Each row is a point on a landscape with many peaks, with its height.
From any point a climber steps to the highest of the 2 points nearest to it. It stops when none of these is higher. Distance is the straight distance between rows; heights are no part of it.
gimu h=611: [-22   8  25   6  -8 -18   6 -10 -10 -30  -2   5   7 -21   3   4  15 -14
 -10  28  -6  10]
Pizu h=441: [  2  -4 -14  27  24  18  -6  -8   5  18 -10  14  11  -2  12  17  -7  24
 -15  -6  -5   0]
bufo h=560: [ 15  11   9 -21 -20 -18 -10  -4  -5   1  24 -33  15 -12   0 -22   6   2
   5   3  -6  -5]
vem h=469: [-19  -3   9 -14  12  -7   6  -1  -8  -8   9 -24  27   5  -9 -10  -6 -20
 -11  -6 -11 -10]
tis h=770: [ 18  13 -11 -27  -1 -43 -20  13   3 -13  30   6   5  30   5 -32   6 -10
   4  -3   2  21]
Dum h=291: [  6  15  -6 -37 -23 -21   3  16   0  19   2 -11 -14   4  12 -23   9  -5
  18   2  -8 -28]
balof h=483: [ -9  -9 -15  30  18   6  -2  -9  -5  -6 -13  16  14   9   1  27 -16  10
 -16   8  -2  -3]
kota h=444: [-24   1 -15  -5   6  18   2  -4 -20   9 -30  -5  15  27  -2  -2  -3 -16
   2  -6 -15 -35]
nibe h=214: [  6   5   8 -17   0  36 -11 -10 -43   1 -17  21  -7 -20  19 -12  -5  -1
   7  11  19 -16]
tebi h=348: [-19   2  -8  26  22  36  -7 -30 -15 -22 -13   9   5 -26  14  12  13   2
  19  11   0   4]
fusat h=525: [-19  -9 -26   9  44  24   1 -13  15   2  12  -7  12   0  -9  19  10  31
   2 -14  -1  25]
nibi h=93: [ 13  -3  13 -24 -25 -32  11  12   8  10  11 -28  -1 -12  23   6  -5  -8
  24   9   8  -6]
fuzim h=430: [-24  -2   1 -25  -2   8  12  -1 -14  15 -10 -21  30  13 -11 -10  -7 -21
   2  -6 -14 -31]
simig h=311: [-26  -5  -6  23   2  12  21  15  19  19 -37   0 -12  31  -8  16  -3   0
  -4 -13  -9 -21]
zifu h=621: [ -4  -7  45  19 -17 -20  17  -3  16 -24 -12  15  -3 -10  -2  28  -4 -20
  -4   7   4  18]
Zomu h=392: [ -7 -14   8 -33 -15  -5  30  11  -3  24   4 -29  20   5   5   8  -2  -7
   7  -9  -9 -15]
luzig h=332: [-11  -2  -1  -1 -11  39  20  10  -5  30 -34  -3 -36  -1   4   6 -14  11
  17  -3  19 -30]
busag h=589: [ -4 -17  51  16  -9  -7  18   0  23 -22 -10 -16   3  -6  -7  22 -18 -24
   5   1  10   4]
bire h=67: [ 14  -6 -16   3 -20 -23   5   7  10   3  45 -10  19 -28   4   7   7   3
   9 -19  17  57]
mef h=206: [ -4  -1 -14  -4  -7   0 -15   3   0  15 -29   6  -1  18 -29 -40  31  -7
 -15  -8 -29 -21]
Leg h=517: [ -8 -10   9 -19   7  -6   2  -5 -10 -17  26 -34  33 -10  -6 -19   8 -13
 -12  -1  -4  12]
Sas h=693: [  9  12  10 -13 -15 -36  -4  15 -12 -22  24  14   2  18  12   5   6   1
  -1   5   4  28]
kav h=188: [-24   2 -13   4  -1   3 -13   1  -5  13 -26 -11  20  34 -37 -27  18  -7
 -19  -4 -22 -19]
vika h=624: [-13   3  17 -13  -3 -24  -8   0  -9 -28  31  -9  11 -19 -23  -9   8 -19
 -23   2  11  44]
mato h=585: [ 14  -2 -18  22  15   0 -15 -16   4 -17  13  30 -12 -25   7  11  16  17
  -5   0  -5  28]
dures h=503: [ 19  -6   7 -45  -1 -23  -6   2 -11  -4  23 -10  23 -16  26 -28  17 -25
  17   0   1   9]
mor h=140: [ -6  -6  28  17  -1  30  23  -1  10  -6 -24  17 -21 -28  24  17  -5   2
  17  17  21  -5]
Ber h=331: [ 10  16 -27   3  -6   6  -8  12  14  40 -13   8 -30   2  20 -10  22  25
  10 -13 -11 -16]
babod h=532: [ 12 -11 -18  16  37  33 -20 -18   2   8 -11   9   8  -6   3 -24  12  10
 -13  -2  -7  -6]
Ravad h=451: [  6 -14 -10 -20 -18  -7  21   6   4  25  24 -46  17 -24   6  -2   5   0
  13 -15  -1   1]
vene h=373: [ 13  -3 -12   3   9  20 -14 -10 -19   2  -7  15   1 -10  31  -5  17  17
  -2  19   2  -8]
gul h=706: [-19 -10   6  -5 -10 -12  22  13  10  10   4 -46  10  21 -23  12  -7 -10
  -7 -31  -7   6]
vos h=309: [  8  18  -5 -32 -17 -41   1  15  18  14  23 -16   1  -1  13 -23   1 -10
  24 -10  -7  -5]
Vini h=189: [  7   0  15 -30 -10   3  -4   0 -25  16  -7 -15   2 -15   9  -4 -20 -16
   2  -1   0 -25]
dag h=516: [-23   2 -10  34  14  19  -1 -15 -12 -39   0  24  -4   5  -8  27   4   6
  -1   2   7  33]
Lipif h=361: [ -4  -1   8 -18 -15 -17  22  17   5  17  -4 -13   2  13   8   3  -1   1
  -3  10  -5 -22]
padet h=417: [ 21 -18 -30  -2  32  28 -17 -15  10  29  -5  11   5  -3  -1 -24  31  20
  -4 -17 -15  -2]
filer h=380: [ -3  23   9  16  -9   0   3   6   8  10  -1  -4   3  13 -17  -6 -14  17
 -19  -4 -11 -18]
Tive h=35: [-14  10  21   0   7  12  11   2 -12 -16  -6 -10   7  16   7   7 -15 -19
   6 -15 -10 -19]
Puvur h=271: [  4  -1   0  -5  17  48 -11 -21 -34 -13 -17  17   9  -9  12 -21   5  -8
  11  14   7 -17]
bebo h=537: [ -9   0 -13  -1  -4 -12   0  19  -1   9   2  20 -11  31 -28  11 -18   3
 -36  -5   0   7]
Til h=370: [ 15   4  24  35 -22 -31  -4   1  25 -17  -8  24 -26 -13   4  25   2   2
   2  14  12  28]
Bufa h=514: [-10  -4  -4  15   2  -6   7   6  -2  -2  -2  18  13  25 -19  21 -28   7
 -25   5   0  -1]
kapu h=629: [  8  -7   9 -24  -9 -22 -32  -2 -26 -20  19  26   5  -2 -26  -7  -1 -28
 -27   8  15  51]
tizi h=547: [ -5 -16  41   5 -21 -20  24  -4  20 -16  10 -22  12 -29 -11  21  -4 -18
   9  -3   6  21]
duga h=351: [  3  17  16   2 -22 -48 -13   3   6 -20  21  18 -11 -13 -10   7  -3 -13
  -5   9   7  38]
Vub h=350: [  3   1   9  13 -10 -24  -5  11  -1 -13   7  23 -15   7  -7  25 -18   3
 -25  10  13  29]
melas h=641: [-10  -2  -9   0  20   3  -8   2 -13 -15   3  12   8  34 -18 -19  -2  -8
 -30  -3  -6  -2]
Sose h=497: [  8  -4  19 -20 -22  -6   6  -5 -10   3  20 -40  12 -30   1   4  -5  -7
  14  -7  -3  -4]
Somus h=658: [ 12  -3  11  -2   5  -3 -30  -9 -23 -36  10  26   3   6 -30 -15  -2 -23
 -31  11   6  34]
fezi h=322: [-15   9  -7  16  24  40 -12 -25 -22 -17 -17   9  23  -7  12  -5   3  -8
  19  19   9 -10]
Bar h=528: [ -2 -17  11  13  16  48  23  -6  31  15 -12  -1 -13 -25   9  22  -5  26
  31  -4  19  -1]
zeliv h=606: [ 28   0   4 -16  -7 -37 -30  -3  -9 -17  25  21   8   2 -22 -20  -3 -19
 -19   3   4  30]
Totur h=220: [ -5   1  36 -16 -13  10   6  -4 -23   8 -16 -10   7 -27   7  13 -32 -17
  13   8  14 -17]
Das h=438: [-33   5 -40  13  34  44  -5  -7   1  33 -33   1   9   9  -2   2  12  -4
  23 -23  -8 -16]
kibu h=590: [  6  -3  16 -23   3 -18  -8  -5 -10 -29  23 -14  22  -2  -7 -35  27 -12
 -13  14   5  20]
vir h=555: [ -9   5   0  -6  -1  -7 -17  12 -16  -7  13   9  -3  21 -30  10 -28  -7
 -39   2  11  24]
ser h=579: [-16   2  24 -11   3 -24  19   6   0 -23  15  -4   9 -11   7   5   2 -15
 -11  12  -4  10]
diz h=132: [ 15  14  15   9  -9  21  -1  -1 -10   8 -10   9 -16 -11  23   6  -7  15
   8  -1   1 -17]
nefup h=360: [ 10 -12 -38   3  30  14 -11 -10  11  14  10  20   5   5 -13 -19  25  32
 -17  -5  -6  13]
mibo h=94: [  4  12  -1   2  -6  26  -3   1 -17  20 -21  -6 -20   6  16  -7  -1  10
   2 -13  -6 -29]
fivad h=656: [ 15  12   5   6 -17 -21   4   9   0 -18  13  13 -10  12  12   8   1  12
  -1  10  -3   4]
lere h=334: [  4  -2  12   6  -8 -35 -13   1  -7 -11  11  -6   6  -2  -9  14 -13  -5
 -24   7   1  17]
Musi h=74: [ 16  -5  12  -3 -26 -22   9  -2  10   2  32 -22  25 -39  13  12  10  -1
  21 -16   7  39]
zemal h=199: [-20  -3 -37  15  24  32  -6  -6   4  12 -20   4   0  20 -17 -19  31  12
  -9 -16 -18  -7]
tupa h=552: [ 23  -8  -9 -25 -12 -46 -22 -11  -2 -11  25 -11  28 -12   3 -19  15 -14
  11  17  -1  17]
tugud h=175: [-38  16  -8   8   3   0  -2   7  -3   1  -8 -25  17  38 -32 -16   0 -10
 -13  -8  -9 -13]
nabi h=527: [ -1 -23  22  -8  -3 -26  27  16  16 -11   5 -14  -3  10  -1  22 -17 -18
  -9  -7  -2   1]
Fedo h=622: [ 23   2 -11   3  -5 -14 -34  -7 -17 -30  14  34 -14   7 -16  -7   8  -1
 -19  14   9  32]
tevu h=553: [-16  -6  13 -13  13 -25  15  17  -1 -13  16  -6   8   9  -4   8 -12 -19
 -26  -7   0  13]
vofu h=248: [-17  -3   8  13 -10  -2  11   4   7  14 -19 -27   9  27 -17  16 -20  -5
  -8  -4 -10 -22]
bik h=169: [ 12 -13  35   9  -9  -1  19   8  24  -8 -19  19 -25 -21  28  13  -8  -9
  15  21  18 -11]
zom h=359: [  6  13   8  19 -22 -31 -14   3   4 -19   4  39 -26  -7  -4  23   1   1
  -7  12  14  41]
reva h=268: [  5  15 -10 -29 -28  -7  14  20   7  31 -11  15 -24   6  12 -13   1   9
  23   7  -3 -33]
dizen h=523: [ 13   8  -1  13   7  15 -15 -14  -8 -11  -1   5   6   6  -9 -20  -1   4
 -11  -1 -15 -18]
remil h=526: [ 29   5 -14   2  -3 -31 -25  -8  -2 -14   8  25  -4  -6  13 -11   3  -3
   0  16  -9  -5]
Mutol h=99: [ -2 -13  11   4   2  45  20  -1  -2  12 -26  15 -29 -28  20  21 -16  14
  27   4  38  -5]
kosi h=205: [ 17 -14   9   5  -1   5  23  16  37   7 -14  19 -37  -8  28   7  -4   4
  18   9  13 -18]
Busa h=386: [-15  -5  18   0  -7  22  21  10   4  11 -31 -18 -33   1   6   4 -18  -5
  14   8  16 -36]
Saf h=292: [ 14  11 -24   0   5  18 -17   2   2  27 -13   6 -19   4   9 -35  31  19
  -3 -10 -12 -17]
kagas h=655: [-13   7  21  -4  -3 -16  -8 -10 -16 -40  15   1  11  -5 -14 -15  19 -15
 -17  14  -3  24]
Nev h=428: [ 25   0  -8  16  -3   4   8   5  15   1   4  18 -25  -1  30  20   8  27
  18  -3  -1   3]
kelo h=638: [ 36  -9   4 -30 -10  -7 -19 -14 -22  -3  -1   1  14  -2   8 -29  10 -13
   4  17  -6 -19]
lefi h=605: [ 11   2 -25  18   5  -1 -26  -6  -5 -22  18  31 -26  -9 -13   7   5  17
 -21   8   9  36]
maru h=650: [  3  -7 -11  20  42  32 -17 -25   0  -9   2  11  13 -17   4  -1  14  13
  -3 -12  -5  16]
seze h=83: [ 13 -13   3 -14 -16 -45   8   9  13  -1  24 -28   5 -17  12  16  -3 -12
  14  -1   1  18]
toz h=554: [-18  -7  46   2  -4  -1  20  -2   0 -18 -15 -14  11 -14  12  26 -13 -30
  12   6   4   0]
sus h=112: [  9   4  28   1 -28 -29   7   6  10  -6   6 -18  -3  -9  14  13  -2   8
   8  25   8  -2]
Genaf h=172: [ 11  -7  25 -12 -33  10  21  12   5   2 -15   7 -29 -16  18   5 -13   7
  28  30  35 -18]
sifed h=321: [  7   0 -16  -6  -1   3   3   5 -11  11  -8   9 -12  -4  40   2   6  17
   4  25   4 -19]
Duf h=424: [ 18  10  13  24 -10  -6   4  10  25  13  -9  -2 -25  -5  10   7 -13  15
  -3   3   1 -18]
retu h=562: [-11   2  -3  19   6  42  12  -3   3  19 -27   4   4   1   6  17 -20  12
  19   0   4 -26]
Sene h=418: [ -5  19  12  36   0  20   2   3   5  -3  -5   0  -1  19  -5  10 -15  21
  -9 -11  -1  -4]
gadep h=577: [ -7   2  11  14  -6  -7  11  -8  -1 -26  -4  11  -9 -18   8  13  -1  -4
  -1  24  -8  -9]
sedid h=502: [ 13 -16  28   4 -11 -29  19  22  34  -9   0  -2 -20  13   5  12 -12 -11
  -5   2  10   0]
zuki h=235: [  8  10 -20 -17  -8  10  12   6   4  16  -2  29 -17  -6  10 -16   7  12
  11   5 -16 -32]
sufum h=557: [-22 -11 -23 -11  19  47  16  -4   5  48 -19  -3  -9 -27   0  11  -4  30
  19  -2  19 -12]
desad h=475: [-28   0 -22   3  33  50   9 -12  14  35 -13 -20   5 -21  -4  15  -7  16
  38 -10  14  -8]
Dizan h=367: [-13 -11  -7  22  27  33   8 -25  13  -6  -5  11  13 -28   2  38  -3  15
  28  -4  -1  13]
Buv h=482: [ 38  -6   4  -9   5  12 -20 -10 -13   2 -12  14   8   6   8 -43  18   0
  -4  21   1 -17]
zilam h=662: [  9  -7 -12 -26  -7 -19 -13  13  -2   6  46 -18   8  -2 -30 -13  -3  -6
 -20 -20  13  43]
kiroz h=455: [ 19 -13  -4  14  27  17 -16 -14  -8 -23  -4  24  11  13  -8 -31  16   1
 -22  17   1   8]
lov h=524: [-31   9  31  16  11   5   7  -2 -11 -19 -20  -2  11  -7  16  16  -7 -22
   1  16   4   0]
lofev h=299: [  5   1  -7 -17  -1   6 -13  -6 -12  19 -17  -4 -11 -11  -2 -30  -1 -11
  -9   7 -11 -41]
nefis h=165: [ 18   5  13 -33 -21 -17 -12  -5 -23  12  -1  -1   3 -31  16 -10 -12 -16
  13  17  10 -15]
med h=501: [ -6 -11 -12  23  13  19  15 -11   9 -15  -4   6 -16 -16  16  25   2  19
   7  10  -4  -6]
danu h=857: [ -6  -4 -11 -27 -14 -28  -5  16  -3  17   9 -19   7  27 -26 -20  21  -7
 -24 -23 -15   8]
Duvoz h=470: [-16  15  -4  27   7  27   2  -2   2  18 -21  -3  16  26  -6   7 -12  12
   2  -8  -6 -23]
foto h=471: [  7 -16  18  24  -3   1  21  13  30  -9 -14   0 -26  19  -1  17 -14   1
  -6  -6   3 -12]
gime h=626: [ -7  -2  28  -4  -9 -10  10  14  -2 -19  20   6  -1  11 -25  22 -28 -12
 -16 -13  12  33]
dubu h=731: [ -9   1  -6  -9 -21 -16  18  11   0  -3   8 -11  -3  32 -25   4   1   9
 -13  -3 -15 -13]
dur h=324: [  4 -11 -40   9  10   1   8  -1  25  25   3  16 -10  -4  -7   9  10  36
  -2  -4 -15  -6]
tiruz h=440: [ 19 -10   3  27  -5   3  15   6  20 -11  -1  21 -25  11   5  30  -6  18
   2  -7  -1   2]
nimav h=496: [ -6 -10 -27  18  30  22   3  -8   1 -13  11  11  -9   6   0  23   7  27
  -6 -13  -3  23]
ratug h=159: [ -5  -3 -22   6  -6   0  24   8  11   4  -4  18  -5  20  -8  10   3  24
  -8   9 -12 -21]
Gub h=364: [  4  10  -8   9 -18  -6   8  23  28  36 -22   9 -30  12  10  -2  12  18
   5 -10 -12 -18]
Zaki h=684: [ -2  -2   3 -20 -22 -27  22  14   8  -2  29 -27  11  11 -15   2   2   7
  -5   1  -6   4]
Labar h=253: [-11  11  17   1  -5  26   6  -9 -15   5 -21  -1   8  -7  -3  12 -37 -14
  20   6   6 -32]
Kotur h=645: [  9  11  -5 -23 -17 -43 -18  20   8   3  44 -12  -3   1 -19  -4 -16  -8
  -8 -11  17  42]
Rala h=388: [ 18  10  23  29 -16 -18   0   5  26 -11  -3   7 -27 -15  17  11  -4   9
   5  14   7   2]
fekob h=563: [-12 -10 -37  -2  35  46  -8 -24  -1  25 -15  -7   7 -10  -5 -13  15  12
  12  -6  -6 -17]
Foni h=96: [ 12  13  31  -2 -35 -44  -3   6  18   0   9 -16   6 -15  19  11   2  -2
  27  17  13  22]
Nur h=170: [  2   7  10   8   0  40  -2 -15 -28  -5 -17  16 -15 -27  22  13  -8   8
  19   4   9  -9]
ratu h=657: [ -9  -6  11 -11  -6 -27  12  11   5 -16  41 -19   8 -25  -6   8   6 -13
  -7 -11  12  51]
godak h=85: [ 12  16  19 -14 -27 -35 -10  -3   6   1  23 -19  18 -35  20  -5   9 -12
  30   1   4  28]
led h=412: [-15 -13   9   4  25  38  18 -19  27   4  -3  -9   4 -35   6  34   2  24
  37   1  10  14]
gazip h=687: [  6 -10  -4 -22   6 -17  -9  11 -17 -18  16   7   5  36 -12 -20   9  -8
 -32   4   3  14]
ret h=306: [  9  -3  18   2 -10 -19  -7  -2 -10   2   2 -26  13   3   3  14 -13  -2
 -14  -3  -7  -6]
vupip h=362: [ -3   6   9  32   4   0  -1  -1   5 -20   3  21  -9  -4  -3  19  -6  16
 -20   9   6  22]
gurev h=551: [ 11  -2  -3  19  10  16  -1 -19   4  -6  -2  29 -11 -37  23  25  18  15
  16  -4  -8  16]
safov h=648: [-18   1  35  21  -2  -6  13   6   4 -33  -4  16  -2   8 -15  27 -20 -18
 -10  -4  10  29]
sef h=729: [ 15  -7  -1 -30  -3 -34  -6   7 -13 -23  28   6  13  16   4 -10  13 -14
  -8   2  -2  19]
kugen h=556: [-20  14 -17  35  19  10 -11  -5  -8 -22  -4  -1   3  32 -21  18 -23 -13
  -1  -8   6   0]
tepaf h=515: [  7  -5  35   2 -36 -43  12   1  23 -17  15  -2   3 -21 -16  21   1 -11
   9   8  12  33]
nuru h=26: [-11   2  30  12  -3  10  24   7  -2 -29  -5  -3  -4  18   7  21 -10  -8
   5  -4   0  -2]
tarov h=628: [ 20  -5  -3 -35 -10 -15  -6   2   0  11  28 -29  27   1  -3 -39  21  -4
   4 -12  -7   3]
nezo h=623: [ 12  10  10  -9 -16 -42   2  26  19   2  30 -21 -16  12  -7   2 -12  -2
  -3 -17   8  25]
sibim h=237: [  9  13 -12 -16 -17  10  13  21  11  42 -19  24 -41  -7  19 -10  -7  16
  29   2  21 -22]
Fogus h=518: [ 26 -12   4  -8  18  -6  -9  -3  -1 -19   3  18  10  21 -10 -47  18 -10
 -19  20  -1   4]
Piro h=542: [-18  -5   4  31   6  17  16 -10   6 -24 -20   4  -4  -7   6  25 -11  -1
  13  24   2  -9]
defa h=285: [-11 -11 -12  29  23  16  17   5  21  16 -22   7 -16   5   4  21 -13   6
  -7 -11  -7 -16]
daf h=387: [ -9  -3 -16  12  24  49  -9 -27 -15   1 -10  -8  -3 -27  15  10   2  17
  21   4   7  -6]
giluz h=136: [  4   7  26  -8 -29   1  19   8   3  -4  -1 -10 -15  -5  11   7  -8  12
  17  20   9 -20]
taku h=814: [ 10   5 -10 -23  -9 -41 -11  14   0   7  18 -15  -1  25  -2 -22  12  -6
 -12 -10  -8   5]
Pidig h=149: [ 23   7   0 -48 -18 -19 -22   1 -20  18   8 -13  -1 -17  20 -33  -3 -17
  26   8  13 -14]
Dapil h=561: [ 31  -3   4 -16 -12 -31 -25 -16 -12 -17  10   9  14 -12   4 -21   9 -18
   3  18  -8  -1]
Datis h=512: [ 14  10   7  19  -3  16 -12 -25 -11 -12  -6  34   1 -32  10   7  10   9
   8   5 -10   3]
Tum h=572: [ -2 -15 -26  -1  51  30 -13 -22  12   8   8  -8  13  -7 -12  -3  18  20
  -3 -22 -11  17]
Mifa h=339: [ 10  18   7 -12 -15 -54 -19   1   9 -20  26   4   2 -13   8 -12   5 -19
  15   4  -2  30]
rogu h=295: [-20  22  12   9  15  28 -15 -15 -26 -17 -14   1  26   3   8  -4 -13 -28
  22  12   7 -18]
Maraz h=239: [ -7   4 -22   8  13  36 -13  -5  -3  30 -28   4  -9   1  -4 -25  25  12
  -6 -18 -19 -21]
biv h=139: [ -9   0 -10  -3  -6  17  22  -3  -5  -5 -11  13   4  18  -5  10 -11   6
   7   5 -17 -33]
dadu h=340: [  8   0 -34  14  11  -2  -3   3  16  11  14  30  -3   2 -14   0   2  36
 -21   1  -3   9]
par h=625: [ 11   8 -18   0  -7 -20  -7   6  -2 -17  19  10 -20  18 -10  -8   3  10
 -14   5  -7   0]
Sab h=582: [  5 -10  -4 -12  19   6  -1  -1  -5 -11  -8   7  13  37 -24 -46  13 -14
 -23   7 -10 -11]
bivas h=75: [ 10  -8 -19 -19  -7 -39   9  15  20  12  37 -30   6 -19   5  -7   3 -13
  11 -22  -5  17]
nane h=272: [-13  16  15  16  18  16 -17 -23 -18 -37  -6  11  35   9  -9 -14   0 -25
   7   9  -1   1]
rak h=389: [  8  18   5   7 -19 -20   4  18  22  21  -2   3 -18  12  -6  -6  -4  10
  -6  -9 -14 -15]
bod h=619: [  3  -4   7 -25   3 -13  -6   5 -18   5   2 -17   8  12  19 -20  10 -13
 -14   3  -8 -14]
dilel h=64: [ -7   9   8  -9 -20   6   3  10 -11  27 -24 -12  -8  15  -1  -4   2  -3
  -1 -23 -21 -28]
nakan h=366: [ 15   3 -20 -12   1  22 -14  -7 -16  29 -18  15 -20 -22   9 -22  -2   6
   1   6   3 -32]
kisuv h=454: [ -3   0 -20  -3   4  34   5   0   0  43 -19  11 -19 -21   9  -1  -3  23
   7  -3   5 -25]
naba h=760: [-26  -7  -8 -12  -5  -6   8   4  -3  18   2 -40  34  20 -34  -5   3 -14
 -10 -28 -15  -2]
Koso h=603: [ -3   3   0 -15  -7 -32  -1  25   1  -2  22 -19 -22  19 -19   0 -10  -7
 -29 -16   3  20]
funif h=250: [  4 -14  -8  16  16  16  22   8  36  20 -14  11 -30 -12  17  14  -2  17
   5  -6  -1 -12]
ledup h=464: [ 14  -5 -22  13  13  13   2  -2  -1  -3   6  16 -15   9  21  17  13  29
   0 -12  -9   6]
Gepet h=507: [ 18  19  -6  16 -13 -42 -24  -5   9 -18  10  24 -15 -12  17   1   4  -1
  12  16  -3  16]
ses h=381: [ -5  13   8  24  12   4 -20 -10 -11 -29   7  29  -1  -6  -8  -7   7  -1
 -27   7   4  28]
Rava h=447: [ -4 -11 -23  10  26  31   3 -15   7   9  -2 -10 -11 -21  15  16   8  24
   8  -3  -3  -5]
dapa h=601: [-15  -3 -27  13  34  20 -10  -5  -9 -26   0  26  13  32 -28 -15  -6  -8
 -18   2   3   4]
fateg h=487: [-19   5 -39  11  51  48 -15 -22   0  21 -15  -3  18  -1   1  -7   6  -4
  30 -14   7 -14]
zun h=274: [ -4  -4  26   7 -11   0   8  -1  -4   6 -12 -24  21   9   1  24 -27  -7
  -1   0   0 -14]
vukov h=419: [ -3 -15  -9 -28 -13 -23   8   7   0  29   9 -41  21   2  -2  -5  12  -8
  -5 -15 -15  -6]
goto h=406: [ -1  -2   3  30  29  21 -25 -22 -12 -29 -11  29  16   0  -9 -15  19  -5
 -21  14   7  29]
puluk h=333: [-15   1  -9  20  -1  13  16  20  24  36 -37   9 -24  11  -2   8  13  13
  -5 -21 -18 -13]
nus h=536: [-22   6   0  30   8   5 -12  -8 -18 -37  -4   0  -3  15  -9  23 -11  -9
 -12   5   6  16]
nak h=68: [ 17 -11 -18 -19   1 -40 -12   7   7   7  39 -24  20 -15   6 -18  10 -13
  -3 -16   8  36]
Katu h=494: [-11  -3 -25  14  21  33 -10 -14 -16  -5 -21   1  12  25   4  -3   3  -6
   5  -4 -10 -25]
tima h=671: [-18 -10 -36 -16  18  39   2  -9   4  48 -20  -7   0 -19  -3  -3  23  26
  11  -9  -5 -12]
mak h=286: [-16  11   8  -3  -9  34   7   1 -21  26 -33  -4 -12   3  -8   4 -33  -7
  19  -7  17 -34]
Sizo h=435: [ -1  -4   0  11   5  14  -2 -10 -19  -5 -15  10  13  -1  23  14  -3   6
  -8  17  -3 -12]
nofe h=323: [ 13  24  -1 -20 -11 -42 -18   6   6  -6  18  -3   2  -1  25 -24  -2 -12
  26   8  -2   1]
vev h=207: [  7   4   9 -20 -25   7  19  21   1  28 -16  10 -37 -12  10  -6 -22   9
  21  12  31 -29]
bupi h=488: [-32  -1 -30  17  42  34   7 -12  21  20  -4 -17  13   1  -6  17   5  21
  20 -13  -1   2]
sirid h=692: [ -3 -13  -8 -10  -5 -12  10   9  -2  -7  44 -35  11 -10 -13   2   3   0
 -13 -29  11  40]
dibog h=434: [  0 -10  26   5  -5   2  23  11  17  -1 -18 -14 -25  -1   8  11 -17 -13
   3  -1   1 -26]
pipon h=578: [-24  10 -11  13  13   8 -20   1 -16 -18   4   5   3  29 -35  14 -37 -20
 -21  -2  13  18]
mur h=694: [ -2  -7  11  33  17  44  12  -8  18   5 -23   7   0  -9  13  31 -15  14
  26  -5  15  -4]
fefe h=335: [  8   2  -3 -13 -16 -25  13  17   7   9  -2   5  -6   6  30   3  -2   6
   8  27   4 -17]
pon h=815: [-13  -6 -14 -20  -8 -15   3  11   5  23  19 -38  21   7 -37 -21  17  -4
 -23 -30 -10  16]
kuno h=242: [ 10  -9 -22  -6   8   5 -14  -6  -3  15 -23   5  -3   7  -8 -37  21  -2
 -16  11 -17 -32]
parep h=468: [  7  13  10  25   8  20 -21 -24 -12 -18  -5  22  18 -13  -5  -4   1   2
  -6   6  -8  -2]
revar h=47: [-12   9  26 -10  -4   8  16  12  -5  12  -6 -22   6  20   0   4 -10 -15
   4 -30 -15 -15]
limu h=604: [-23   2   9   0   0  -2   4  10  -8 -19  11 -10   3  30 -38  25 -38 -18
 -12 -13  12  20]
bek h=794: [ -7   5  -3 -15 -19 -11  -1   7  -8  11  -2 -23   9  29 -19 -18  18   6
 -18  -6 -19 -14]
Noz h=725: [ 18   1   4 -40  -7 -11 -11   8 -10  20   3 -18  14  16  12 -41  22 -12
   0  -3  -4 -12]
kam h=580: [ 25  -4  -4 -24 -14 -44 -28  -7  -4 -17  38   0  21 -12 -19 -20   9 -19
   1   2   7  43]
bevid h=586: [ 14   8 -11  -1 -11  -6  -7  -3  -2  -3   3   3 -10   8  -3 -16   6   8
  -6   0 -20 -23]
mav h=535: [-18   4 -27  33  28  26 -12  -8 -11 -12  -9   0   6  35  -7   7  -2   2
  -1 -12  -2  -5]
nuv h=178: [-16   0 -32  14   6  16   6  -4  -2   0  -9   5  -2  25 -18  -3   9  18
 -12  -2 -18 -17]
nibab h=543: [  5  -9   9 -39  -1 -13   7   8 -14   7  18 -24  18 -10  30  -7   9 -15
   3  -8  -2   0]

Where does a climber stop that starts at each point below?
Musi -> Duf
bivas -> Duf
zun -> melas

Call two points neighbours if one is among the 2 nearest of the other. Go from one point of each pair to the other, from neighbour to neighbour, staying as high as possible. Name the lowest point that can't be avoided.
maru / tima -> desad
Duf / mur -> filer
kagas / sirid -> vika
Somus / kelo -> tupa
kugen / danu -> mav
